Points, in no order, along strands that fork and pass close to each other.
(in the rows, 128 means zero)
Two points are linked if the straight distance between their rows is under 75.7. Some points are linked to none.
j_611: [ 75 141 142  92 124 169 160 108 120 124  95  93  57 150 117 108 103 130
 150 150 100 122]
j_616: [ 53 159 108 118 115 129 117 108 124 128 104 125  80 130 102  90 119 149
 182 162 121 128]
j_46: [ 93 138 107 128 103 139 138 128 126 106 114 101  74 128  96 108  90 116
 136 164 120 132]
j_6: [150 152  97 125 168  96 159 181 151  86 130 117 166 112 109 158  93 113
  90 171 171 129]
j_198: [187 131 117 156 194 105 140 156 122 139 139 107 180 134 140 164 139 103
 107 175  96 108]
j_556: [144  93 141  93 102 139 100 157 150 165 118 192 120 126  97 134 166 143
 107  69 192 114]
j_206: [149 142 145 146  61 155 160 128 114 101  99 117  90 133 103 165 100  73
 100 148 158 129]
j_896: [163 115 106 163 147  95 125  79 149 157 134 121 143 164 106 168 139 113
 150 100 118  76]
j_59: [168 115 147  97 104 167 109 158 140 177 104 171 105 123 135 142 108 105
  96 149 191 159]
j_103: [ 91 131 107  86 131 105 125 115 152 121 112 125  91 129  96 112 132 174
 156 120 126 116]
j_589: [ 82 165  57 162  97 128 127 143  97  99 122 103 137 105 136 100 114 122
 188 195 127 154]
j_871: [108 132 115 131 126 106 112  79 119 116 154 138 118 120 116  91 139 136
 172 127  99 139]
j_331: [161 107 158  96 166 144 100 153 142 170 124 124 131 134 167 142 154 143
 111 146 103 145]
j_906: [151 103 165 135 123 134  75 124 139 155 131 151 127 132 156 140 138 134
 109  99 132 165]
j_44: [114 119 133 168  77 108  95 113 129 118 159 154 159 106 106 124 144 116
 111  88 153 141]
j_766: [149 115 120 149 162 125 156 148  95 101 159 110 163  97 135 115 110  94
 104 180  90 154]
j_511: [149 142 101 136 150 118 159 162 137 104 138 134 159  97 118 152  92 111
  77 177 157 147]
j_882: [150 135 100 154 138 108 134 147 141 116 141 106 161 115 149 150 120 136
  92 166 114 130]
j_922: [172 108 109 116 139 104 103 101 152 174 142 155 127 155 112 153 159 136
 130  59 151  81]
j_433: [151 103 170 115 129 146  74 123 139 178 121 175 120 141 162 133 143 138
 121  79 159 161]
j_597: [164 118 110 200 160 118 155 124 107 147 135 100 187 139 141 160 142 110
 119 163  63  83]
j_136: [ 74 151 174  82 146 140 162  74 144 123 125 170 103 145 156 108 143 201
 166  63 138 114]
j_466: [122  97 149  55 120 148 140 131 144 138 109 172  99 135  92 128 142 165
 125  80 172 118]
j_834: [ 98 133 179  79 100 188 144  98 134 155 117 175  59 144 120 118 125 127
 120  34 173 107]
j_972: [124 154  79 150 115  98 135 140 118  82 148  77 159 102 150 115 121 120
 162 173 109 150]
j_80: [ 95 134 151 127  62 163 125  91 120 132 111 140  58 137  94 111 113 107
 121  88 144 122]
j_313: [ 96 138  90 147 107 108 118 101 110 109 151 119 128 111 114  95 124 133
 164 148 109 146]
j_522: [128 114 114 150 139 142 158 144  91  97 150 112 136 106 125  93 115  97
 116 180  79 158]
j_869: [146 117 182  86 149 170 120 154 143 159 115 123 108 133 169 138 144 147
 110 148 113 151]
j_885: [159 112 116  81 106 148 126 173 142 169 119 167 105 108  88 138 117 105
  88 123 204 123]
j_819: [140 101 144 107  81 147  88 175 151 170 137 193 116 116 111 121 168 103
 102  57 213 107]
j_704: [154 129  99 140 133  80 132 115 140 120 134 114 162 125 106 149 134 137
 138 134 118 106]
j_2: [ 92 141 118 133  85 140 123 103 130 106 127 109  71 127 123 107 110 129
 133 130 115 142]
j_408: [120 125 114  82 103 113 140 144 150 109 129 125  90 122  60 120 135 110
 129 107 180 112]
j_432: [128 105 131 173  98 127 107 129 115 120 149 129 139 117 150 118 120 134
  99 131 101 162]
j_787: [ 99 147  75 133 148  66 114 107 132 122 143 110 136 126  80 105 121 136
 179 141 130 108]
j_846: [139 132 123 149  84 163 157 135  97  83 127  93  94 124 140 127 102  82
 118 174 107 157]
j_991: [ 94 161  84 160 147 141 163 192  65  72 136  75 134 118 139  75  99  90
 171 212  98 140]
j_255: [107 108 160  76 176 137 146  97 145 170 121 161 134 148 157 140 139 202
 143  72 120 103]
j_27: [128 120 154 121 131 116  85  95 149 151 134 191 112 151 139 124 163 160
 125  12 160 106]
j_731: [164 143 128 131  78 163 147 152 137 122 123 145 116 106 122 168 101  85
  79 149 185 148]
j_471: [115 129 110  94 161  81 124  84 146 141 117 134 119 158 111 125 156 176
 170  98 117  88]
j_525: [124  98 179 109 162 140 102 116 141 189  97 196 147 173 166 142 148 189
 134  33 163 113]
j_924: [123 114 164  81 140 139 108 108 146 158 128 194 114 152 151 121 154 183
 131   4 181 101]
j_567: [143 118 104  77 122 109 139 160 158 122 130 130 118 114  62 134 131 115
 112 114 184 113]
j_510: [184 103 143 183 141 128  98 129 123 179 124 144 179 143 174 169 144 117
 104 141 118 123]
j_253: [168 103 150 173 150 118  79  95 137 184 121 160 150 177 151 158 155 132
 130  58 139 108]
j_852: [152 142 136 129  63 163 148 145 124 120 126 134  97 113 103 160 105  62
  90 135 181 134]
j_484: [164  99 152 175 134 128  80 126 128 166 134 141 154 133 171 144 147 137
 106 113 112 149]
j_20: [186 139 105 176 131 100 140 127 136 132 139 129 208 109 154 182 129 109
  94 140 139 125]
j_723: [126 152 142 114 151 144 159 175 115  64 115  78  99 131 115 111 122  96
 134 200 104 137]
j_455: [121 137  92 119 159  91 124 135 123  88 146  94 129 117  90  97  94 102
 158 151 130 135]
j_320: [113 142  74 173 151 106 148 168  72  94 152  84 181 108 155  85 144 112
 170 199  80 129]
j_41: [127 169  91 161 128 108 166 143 114  69 140  99 201  88 158 142 116 120
 113 177 129 143]
j_886: [ 82 149 142  70 149 118 135  79 146 117 126 154  92 141 132  99 145 183
 176  87 126 114]
j_948: [ 79 126 173 117 130 174 144 118 124 122 105 111  87 137 148 105 142 158
 130 138  74 137]
j_267: [142 149 107 173 116 121 161 137 107  82 140 125 208  88 165 151 123 118
  98 159 120 155]
j_543: [100 124  80 161 126 112 121 114 100 120 147 111 140 113 134  85 125 135
 155 163  71 139]
j_326: [125 151 102 155  96 156 186 145  90  66 117  74 109 128 147 127  91  73
 120 199 112 149]
j_188: [ 98 162 112 133  60 133 149 113 108 102  96 105  71 140  77 130 115  81
 161 150 155 112]
j_288: [136 141 115 155  55 134 118 136 135 120 161 134 139  82 115 130 118  91
  92  98 174 141]
j_656: [130 135 110 134 153 105 122 154 137 113 136  82 136 126 142 124 127 142
 105 174  88 119]
j_909: [154  89 130  71 146 134 110 114 142 193 120 189 129 145 131 134 150 164
 129  46 174  93]
j_380: [178 126 120 162 100 119 110 121 132 143 159 146 195  89 146 153 117  96
 100 106 165 144]
j_575: [126 126  97 118 153  76 115 106 152 138 125 106 131 155 115 136 156 163
 163 114 110  79]
j_755: [109 106 142  48 132 141 153 124 142 125 112 149  83 145  82 119 134 155
 136  85 167 110]
j_58: [133 118 154  89 180 137 137 163 136 128 120 101 115 124 125 124 132 130
 114 173  99 133]
j_908: [103 133 126  76 165  96 140  80 148 130 124 144 115 151 127 119 156 188
 173  82 115 100]
j_988: [117 159  90 143  69 125 147 135 126  93 147 101 133  82  95 124  99  84
 119 129 163 132]
j_436: [160 105 156  97 121 149  61 142 140 198 109 179 125 151 164 127 140 135
 130  81 196 149]
j_145: [123 109 165 159 109 113  63 117 131 135 138 172 130 133 117 122 153 127
 111  47 162 140]
j_667: [130 111 136 131 134 104  98 107 143 140 132 138 129 132 131 133 137 161
 124 114 101 123]
j_772: [148 105 150 168 153 124 110 129 111 146 140 120 164 137 158 133 164 137
 111 143  56 120]
j_35: [150 125 101 116 127  92 133 158 151 123 146 141 154 101  70 149 126 109
 102 122 170 109]
j_421: [143 128 105 169  80 114 121 127 134 130 160 131 171  80 133 139 111 103
  86 103 150 146]
j_929: [ 71 123 179  82  89 172 155 110 140 127  87 161  73 160 124 133 131 180
 140  51 166 105]
j_696: [139  97 156  69  93 190 116 143 136 184  95 179  76 140 118 130 130 107
 109  76 201 127]
j_827: [113 139 111 145 184  91 120  87 118 141 134 104 137 158 124 112 152 144
 186 144  61  81]
j_99: [ 89 165  78 147 124 118 112 145 112  97 116  95 133 115 125 100 129 121
 193 201 121 151]
j_632: [129 139  83 166 125  74 121  93 129 125 143 112 168 134 115 142 136 129
 161 136 112 105]
j_353: [149 141 109 134  86  99 119 130 147 102 152 112 151 102 128 149 137 119
 124 124 154 137]
j_328: [144 100 140  70  96 174 124 154 144 185 108 178  85 126  98 131 122 114
  99  96 195 118]
j_788: [141 126 104 159 182 105 160 151  90 104 158  91 178 107 130 111 109 100
 124 175  77 132]
j_28: [138 119 140 109 110 131 105 102 139 133 158 153 107 109 109 122 145 116
 128  80 140 140]
j_238: [153 112 143 175 124 106  70 107 143 162 133 152 148 160 141 157 158 138
 122  49 142 112]
j_937: [119 108 167  84 159 147 116 109 142 177 116 200 127 163 169 138 141 194
 131  20 177 110]
j_76: [103 158  78 127  98  98 133 144 140  82 129  94 123 105  93 115 105 123
 149 161 154 125]
j_185: [ 86 125 201  93 118 188 144  87 134 141 114 153  69 150 149 133 107 153
 129  62 141 139]
j_379: [ 95 127 188  83 129 181 138  90 142 159 122 176  76 140 151 116 109 154
 126  49 161 128]
j_987: [109 181  84 145 111 113 168 159 126  60 123  94 160  91 118 124  94 107
 128 176 167 139]
j_538: [ 75 147 131 117 124 164 141 121 105 120 107  91  68 141 132  91 111 130
 161 163  79 133]
j_98: [112 162  90 160 135 125 187 160  80  56 138  93 187  92 158  96 111  96
 143 196 110 155]
j_953: [110 120 152  94  65 162 141 137 147 129  88 141  69 148  95 141 136 142
 117  92 173 112]
j_248: [130 125 139 124  59 142 110 153 154 129 139 149 106 106 106 130 147 112
  98  87 183 123]
j_447: [ 87 119 150  91 129 131 126 110 153 144 113 146 104 144 131 121 141 198
 131  87 121 116]
j_110: [113 179  95 157 113 153 194 154  93  47 121  91 137 112 143 133  75  83
 114 198 137 147]
j_799: [163 141  76 160 157  82 143 114 127 107 157  81 190 117 122 156 107  98
 144 127 114 107]
j_204: [135 100 195 106 153 157  77 116 138 179 111 181 132 151 174 129 138 152
 128  76 153 161]
j_161: [ 71 144 145  58 142 136 159 104 143 117 104 126  79 151 122 106 133 181
 178 107 134 115]
j_664: [129 150 135 145 142 157 175 171 107  84 115 108 108 122 124 139 100  90
  79 213 115 140]
j_833: [101 136 110 182  47 143 144 124 108  78 131 121 129 105 136 116 109 116
 127 162 120 163]
j_315: [154 146  93 130 146  91 147 138 128 103 156 105 174  87 103 137  87  91
 114 141 148 141]
j_822: [112 150  98 171  68 136 173 129  97  73 139 119 158  93 149 121 103 102
 113 162 127 166]
j_427: [131 125 166 114  97 178 145 124 118 123  93 113  69 151 121 144 104 101
 113 149 112 142]
j_564: [131 127  87 127 120  76 130 128 146 130 155 132 153 106  70 130 131 118
 127 104 155  98]
j_199: [163 112 149 147  98 133  78 156 139 165 122 182 156 119 137 144 121 117
  84 118 185 155]
j_503: [ 86 117 170  90 121 158 138 121 150 132  98 132  83 148 117 127 125 180
 123 121 122 131]
j_45: [ 69 146  81 137 169 130 121 150  90 123 125  95 120 118 129  65 122 123
 186 195  81 134]
j_901: [152 106 112  86 155 107 115 118 153 162 136 145 122 134 108 136 126 139
 121 102 140 116]
j_698: [ 85 150  91 145 115 129 143 135 100  93 123  97 102 122 105  99  88 104
 149 194 110 148]
j_371: [204 120 110 160 136 103 119 121 139 166 144 133 193 125 142 180 127  96
 113 130 151 117]
j_459: [134 109 131 111 192 109 125 110 144 158 136 109 125 145 131 135 141 155
 139 113  84  98]
j_752: [138 150 106 167  89 144 180 138 101  71 142 126 175  86 157 141 106 105
  91 166 132 168]
j_701: [162 114 116 192 128  94 126  79 138 152 136 120 169 156 114 164 146 110
 146 103 110  87]
j_463: [106 109 155 173 123 111  77  94 124 129 133 156 132 142 136 102 143 153
 124  79 100 144]
j_401: [152 140 112 114 175  97 146 185 148  86 141 100 139 129  98 139  88 113
 106 164 156 136]
j_780: [107 119 125 152 152 114 108  96 100 132 141 118 138 137 143  99 156 147
 155 136  46 119]
j_305: [152 112 123 196 142 108 124  79 117 138 138 117 158 161 140 142 152 118
 151 127  71  94]
j_202: [101 136 129 164  46 135 119 119 119  92 129 130 114 107 118 114 123 119
 118 124 137 154]
j_332: [124 122 184  90 124 187 139 142 138 145 103 107  73 137 162 138 127 138
 107 149 105 147]
j_244: [169 147  87 145 154  99 158 133 121 105 160 110 201  86 127 155  86  89
 107 143 147 132]
j_944: [161 113 139 140  89 129  69 161 143 186 132 176 145 117 142 139 128 107
  85  95 201 144]
j_529: [ 99 167  87 161 137 140 184 176  71  60 132  91 162 105 141  87  94  83
 155 212 113 151]
j_294: [ 89 114 142 160 114 124 102  98 114 126 133 144 119 133 134  94 129 162
 129 119  83 148]
j_675: [110 185  87 146 123 128 184 159 109  48 125  93 152 104 120 130  71  89
 114 190 162 142]
j_782: [ 93 131 144 128  83 148 114  93 132 121 127 136  69 131 117 107 114 138
 119 103 128 140]
j_879: [101 166  97 139 172 137 137 196  76  83 139  66 141 123 138  61 130  99
 157 207  81 121]
j_967: [118 149 103 145  53 132 140 137 134 105 158 121 135  75 106 122 113  84
 107 110 163 129]
j_289: [ 82 139  87 140 166 108 115 112 102 131 141 107 124 127 133  75 135 145
 185 169  75 126]
j_803: [164 131 123 148 114 153 139 137 119 127 148 145 154  93 144 147 102  94
  79 165 149 171]
j_660: [101 123 177 105 135 189 149 137 114 130 110  97  79 134 150 115 121 140
 110 159  77 140]
j_36: [170 149  84 168 170  85 156 127 120  91 147  77 211 118 139 155 106  90
 144 148 113 107]
j_177: [ 85 172 102 124  79 131 128 116 117 104  95 104  68 137  89 109 122 105
 198 164 149 123]
j_349: [116 136 169  95 160 171 146 159 125 128 121  90 103 127 137 112 140 135
 106 169  76 129]
j_654: [186 118 110 100 134 116 118 161 150 150 127 148 140 114 122 157 130 114
 101 145 183 143]
j_650: [145 106 110  85 181  97 122 111 152 157 130 123 123 142 107 137 125 155
 130 106 114 105]
j_587: [206 106 128 158 144 118 105 129 140 183 126 143 175 145 151 180 139 113
 117 137 134 120]
j_50: [121 142  97 112 157  80 112 124 149 122 125  94 132 142 120 120 142 157
 156 143 103 105]
j_963: [166 118 114 129 131 100  98  94 150 161 160 140 138 136 115 145 153 116
 127  62 150 102]
j_207: [101 130 147 110 175 142 141 128  96 136 145  91 124 128 147  76 159 147
 152 145  47 119]
j_176: [185 118 106 149 126 107 107 117 134 179 157 156 188 102 129 160 123  88
 113 105 160 123]
j_905: [177 139 115 145 154 129 127 157 138 145 136 149 179 106 161 164 123 114
  82 192 149 147]
j_9: [121 108 145  54 156 131 150 127 146 117 113 129  88 136  76 118 115 137
 148 110 146 129]
j_751: [123 128 119  95 175 101 136 135 137 100 139 102 109 128  90 109 103 127
 154 143 123 135]
j_230: [ 73 133 202 104 153 159 130  88 133 135 129 146 111 145 184 111 141 193
 143  78  93 136]
j_324: [177 109 152 127 180 123 118 123 137 178 125 116 151 156 158 162 165 140
 132 124  89 103]
j_952: [120 114 159 106 185 128 139  83 151 173 122 154 132 162 153 144 153 186
 149  78  91  89]
j_741: [139 113 131 169 159 107 113  78 114 147 141 120 141 155 145 130 150 141
 150 117  55 100]
j_607: [141 131 158 128  80 167 151 121 110 121  87 118  61 150 107 171 107  81
 107 145 137 130]
j_430: [158 122 163 124 115 178 127 161 132 141 104 152 101 126 143 159 115 111
  78 175 147 169]
j_392: [118 111 168 178 126 114  65 103 123 129 134 165 138 143 133 117 139 143
 112  61 136 153]
j_683: [180 102 151 166 150 124  97  88 135 178 126 147 150 176 153 172 155 120
 145  89 117 108]
j_918: [158 116 150 106 197 116 131 164 138 145 126 118 145 129 122 145 149 136
 110 165  96 117]
j_541: [ 78 143 102 111 115 113 113 110 137 124 113 128  94 128  87  95 121 156
 165 143 128 127]
j_496: [130 117 128  70 162 112 137 124 143 112 133 128 102 131  86 112 118 128
 143 121 142 133]
j_674: [185  99 119 109 124 123  88 157 146 195 107 172 146 135 146 156 139 141
 106 117 176 128]
j_724: [141 142 141 114 112 152 166 155 127  83 102  95  79 142 106 155 111  90
 126 179 136 140]
j_309: [ 73 138 170  80 129 174 172 105 126 129  90 104  59 159 124 121 107 147
 155 126 113 118]
j_762: [143 135 120 112 192  97 138 185 140  82 130  84 138 129 117 125 105 120
 122 175 119 131]
j_978: [149 109 130 143 130  95 104 118 144 135 134 124 148 139 125 151 151 152
 123 129 111 120]
j_116: [171  96 141 111 151 125  95 142 149 199 105 164 147 151 158 156 147 155
 117 107 139 121]
j_625: [170 140 115 144 145 129 143 150 123 128 148 145 176  97 150 161 105 103
  75 176 136 158]
j_104: [121 148  85 172 147 110 169 160  79  71 148  91 192 101 164 101 128 111
 145 192  86 142]
j_831: [132  95 203 112 171 145  94 111 137 186 102 186 147 170 166 142 147 177
 144  59 150 139]
j_844: [ 84 159  99 118 102 139 125 135 123  99  98  98  81 140 103 111 122 116
 201 181 148 141]
j_183: [157 113 139 171 109 113  80 138 139 157 133 174 173 118 133 149 131 133
  85 116 156 144]
j_621: [103 126 187  98  80 192 146  97 126 154  94 163  54 162 112 135 112 119
 122  48 166 104]
j_273: [124 131  95 178 162  95 128 104  99 134 135  92 158 149 134 114 160 127
 185 159  54  88]
j_693: [126 141 144 111 135 140 156 149 126  76 108  87  90 132 106 122 116  94
 138 181 125 146]
j_865: [154 108 132 126  88 131  75 170 149 182 139 183 140 111 125 132 158 101
  96  68 211 116]
j_226: [137 118 121 106 204  98 128 124 132 122 146 103 129 131 101 113 108 123
 139 139  83 125]
j_54: [126 116 147 126 157 104 112  76 142 160 125 148 130 162 143 135 150 179
 141  69 105  93]
j_86: [146 124 113 194 112 112 140 133 101 104 141 131 209  99 157 140 126 130
 103 149 101 146]
j_402: [159 135 135 134 146 153 151 171 121 110 126 122 122 113 139 150 112 103
  76 200 127 157]
j_378: [ 61 139 200  96 118 190 160  85 126 132 106 143  72 153 155 113 107 167
 143  85 119 125]
j_499: [147 103 126  76 136 131 112 133 152 162 121 148 108 127 114 138 125 147
 102 103 150 121]
j_792: [155 132  89 174 171 109 172 149  83 104 160  93 211 108 162 133 102  97
 114 166  88 120]
j_889: [ 88 165  97 122 134 119 122 151 120  92 104  83 116 125 109  95 127 119
 199 201 129 143]
j_242: [116 151 115 119 178  95 134 184 123  79 129  76 145 129 117  99 124 120
 149 190 102 121]
j_495: [ 84 113 134 156 124 126 108  95  99 122 140 145 122 129 146  76 141 157
 144 131  61 143]
j_166: [162 132 109 192 103 100 132 109 132 125 135 114 209 113 148 172 135 121
 108 117 130 118]
j_154: [104 114  96 179 118 107 135 126  84 120 153 120 151 111 146  89 127 135
 147 174  55 140]
j_173: [171 116 122  89 111 143 121 158 149 158 129 160 120 108 112 145 117 101
  92 134 190 146]
j_695: [ 82 140 188  81 163 156 158  82 146 130 133 136 100 142 175 114 142 192
 158  86 113 124]
j_370: [114 137 118  99  83 131 141 126 141 106 126 117  76 120  74 123 127 103
 138 121 162 116]
j_418: [140 128 135 136  67 134 105 149 149 139 147 150 133 102 121 135 133 100
  85  84 180 137]
j_623: [132 140  87 126 155  83 134 138 128  90 157 100 157 104  90 118  84 100
 134 137 136 128]
j_227: [114 102 168  80 103 172 113 129 144 158 106 180  86 149 141 124 138 161
 119  36 190 124]
j_720: [149 102 153 166 146 124  89 134 126 153 130 131 153 139 172 141 155 146
 103 132  73 139]
j_489: [134 121 150 144  87 167 144 131 115 101 115 112  90 130 127 137 115 104
 109 164 112 158]
j_275: [108 160 116 125 173 124 132 180 110  85 133  66 125 124 134  81 133 113
 148 198  85 121]
j_703: [125 175  82 147 112  95 161 144 129  73 131 104 187  86 135 145 108 119
 118 165 150 138]
j_461: [119  94 151  87 100 136 120 145 149 142 105 179 110 138  94 131 157 169
 109  76 165 117]
j_105: [139 110 132 115 191 116 121 110 127 143 148 109 131 133 138 124 138 141
 130 138  69 117]
j_648: [147 123 143 108 105 141 137 150 149 109 121 124 108 128 113 147 127 131
 105 150 147 146]
j_57: [ 69 141 181  77 112 177 177  92 133 134  91 119  55 157 138 132 104 161
 153  96 132 105]
j_971: [111 149 129 123  49 143 151 122 128 111 110 116  66 133  70 135 127  70
 139 112 169  98]
j_481: [126 117 136 124 120 115 111  74 124 119 153 148 121 125 105 106 141 127
 151 103 113 146]
j_895: [177 104 144 153 167 122 114  99 142 169 127 120 142 172 149 163 169 131
 144 106  92  95]
j_728: [117 132 103 179 151 103 131 122  91 121 143  98 171 131 145 103 168 126
 176 174  57 101]
j_619: [115 102 174  88 119 168 134 129 152 159 100 150  88 141 129 133 116 154
  99 117 140 142]
j_528: [158  93 118  98 139 112  94 116 145 178 125 178 132 149 118 144 167 152
 124  41 161  88]
j_653: [109 141  91 149 131 127 163 146  91  85 140  97 126 107 116  91  95 100
 139 189  94 158]
j_64: [126 139  90 129 169  89 118 138 129 127 139  71 134 139 142 119 135 140
 149 155  82 108]
j_614: [114 109 138 107 147 114 106  98 153 146 127 149 116 146 128 124 139 184
 127  87 107 113]
j_280: [142  95 140  69 169 134 131 110 147 179 117 163 125 148 134 144 139 187
 133  69 144 106]
j_877: [ 94 176  75 144  99 113 150 153 115  75 110  95 132 105 105 111  95  98
 161 186 164 139]
j_900: [123 117 142  99  69 156 127 150 149 131 116 143  75 135  94 135 145 127
 109  84 176 118]
j_932: [118 124 138 113 190 136 126 130 110 134 135  92 121 133 143  99 146 141
 140 148  54 119]
j_115: [165 140 123 141  92 153 140 155 131 126 136 153 152  90 138 160  98  83
  68 154 182 166]
j_923: [192 121 114 111 130 120 107 157 148 182 120 166 163 119 145 164 126 116
  96 149 191 132]
j_786: [ 89 118 163  95  74 160 149 116 139 126  69 143  60 158 108 130 140 159
 139  88 158 106]
j_649: [ 92 133 111 172  62 143 132 130  99  87 123 109 114 119 143  96 122 123
 141 174 107 159]
j_295: [149 125 111 191  92  86 102 113 144 132 139 127 188 124 137 166 143 125
 115 104 133 111]
j_599: [ 98 135 177 118  63 174 137  93 116 139  96 153  49 155  97 134 113 102
 116  62 153  98]
j_429: [159 107 153 132 142 149 127 139 116 122 143 126 139 108 145 132 134 104
 106 167 102 171]
j_973: [161 125 139 116 149 157 134 165 137 136 120 137 111 115 138 153 106 107
  81 186 132 160]
j_605: [115 132 160 142 119 122  71 108 138 145 146 182 110 142 131 109 151 138
 112  15 164 121]
j_813: [ 77 137 122  64 128 129 150 120 153 116  98 120  76 143 101 107 131 172
 166 116 139 117]
j_394: [145 118 126 172 144 109 130 138 110 128 145 116 171 123 151 131 151 131
 116 162  67 126]
j_561: [ 81 119 187 128 141 156 108  98 126 124 124 142 108 144 162  99 146 177
 134  92  89 147]
j_915: [178 112 133 138 187 113 131 149 132 147 133 117 171 133 134 160 144 124
 114 165 104 114]
j_872: [102 145  69 158 145  73 109  90 119 128 142 112 149 133 102 116 136 132
 189 141 105 108]
j_535: [ 64 125 179 130 112 165 124 102 118 118 116 128  89 145 160  92 141 170
 145 117  77 145]
j_805: [154 154  84 177 181  95 180 145  90  88 149  80 224 112 154 146 109 100
 128 172  97 109]
j_890: [120 137  81 188 146 103 146 145  70 119 149  91 184 121 154  99 160 113
 170 183  54 110]
j_78: [ 70 143 120 115 154 145 135 142 102 118 116  84  95 130 127  70 122 135
 167 184  75 129]
j_490: [140 107 151  85 123 163 118 127 151 170 110 156  96 126 136 136 113 138
 103 110 147 145]
j_251: [153 118 142 105 122 121  95  92 143 149 163 156 113 130 123 126 151 120
 134  60 145 132]
j_360: [151 117 132 125  96 135 105 117 140 126 151 133 119 111 125 133 123 110
 112 108 134 164]
j_254: [118 136  85 113 136  78 120 116 141 120 144 124 135 112  69 113 128 123
 146 116 150 103]
j_143: [156 109 133 182 108  94  83 113 138 150 139 138 169 139 141 163 144 134
 115  76 135 118]
j_824: [166 102 143  99 172 122 107 135 147 178 120 131 142 148 157 161 149 156
 125 123 115 120]
j_49: [151 124 109 194 143 102 141 128 111 123 141 112 199 116 151 149 136 122
 117 160  77 116]
j_651: [ 76 120 155  86 116 143 137 108 147 142 107 169  93 149 131 121 131 197
 130  61 153 114]
j_534: [164 124 158 123 100 166 106 155 138 152 104 158 114 127 149 145 117 111
  85 153 160 170]
j_685: [102 136 131 166  63 116  93 106 133 106 146 142 128 109 110 106 137 128
 132 102 145 142]
j_303: [116 149 142 121 156 149 145 175 102  88 127  75 115 121 132  95 151 115
 135 195  76 130]

A fork is a point with three links, a tip a point with one. Leave the first point through the second and follow the links. Name the first fork or tip that comes.
j_392 / j_145: j_433
j_98 / j_104: j_827
j_499 / j_490: j_447
j_104 / j_98: j_275
j_447 / j_651: j_288
j_46 / j_698: j_799

A fork is a point with three links. Follow the links from the first point to the second and name the forks in between, in order.
j_827 / j_762: j_275
j_433 / j_253: j_484, j_371
j_176 / j_614: j_288, j_447
j_616 / j_561: j_886
j_206 / j_76: j_987
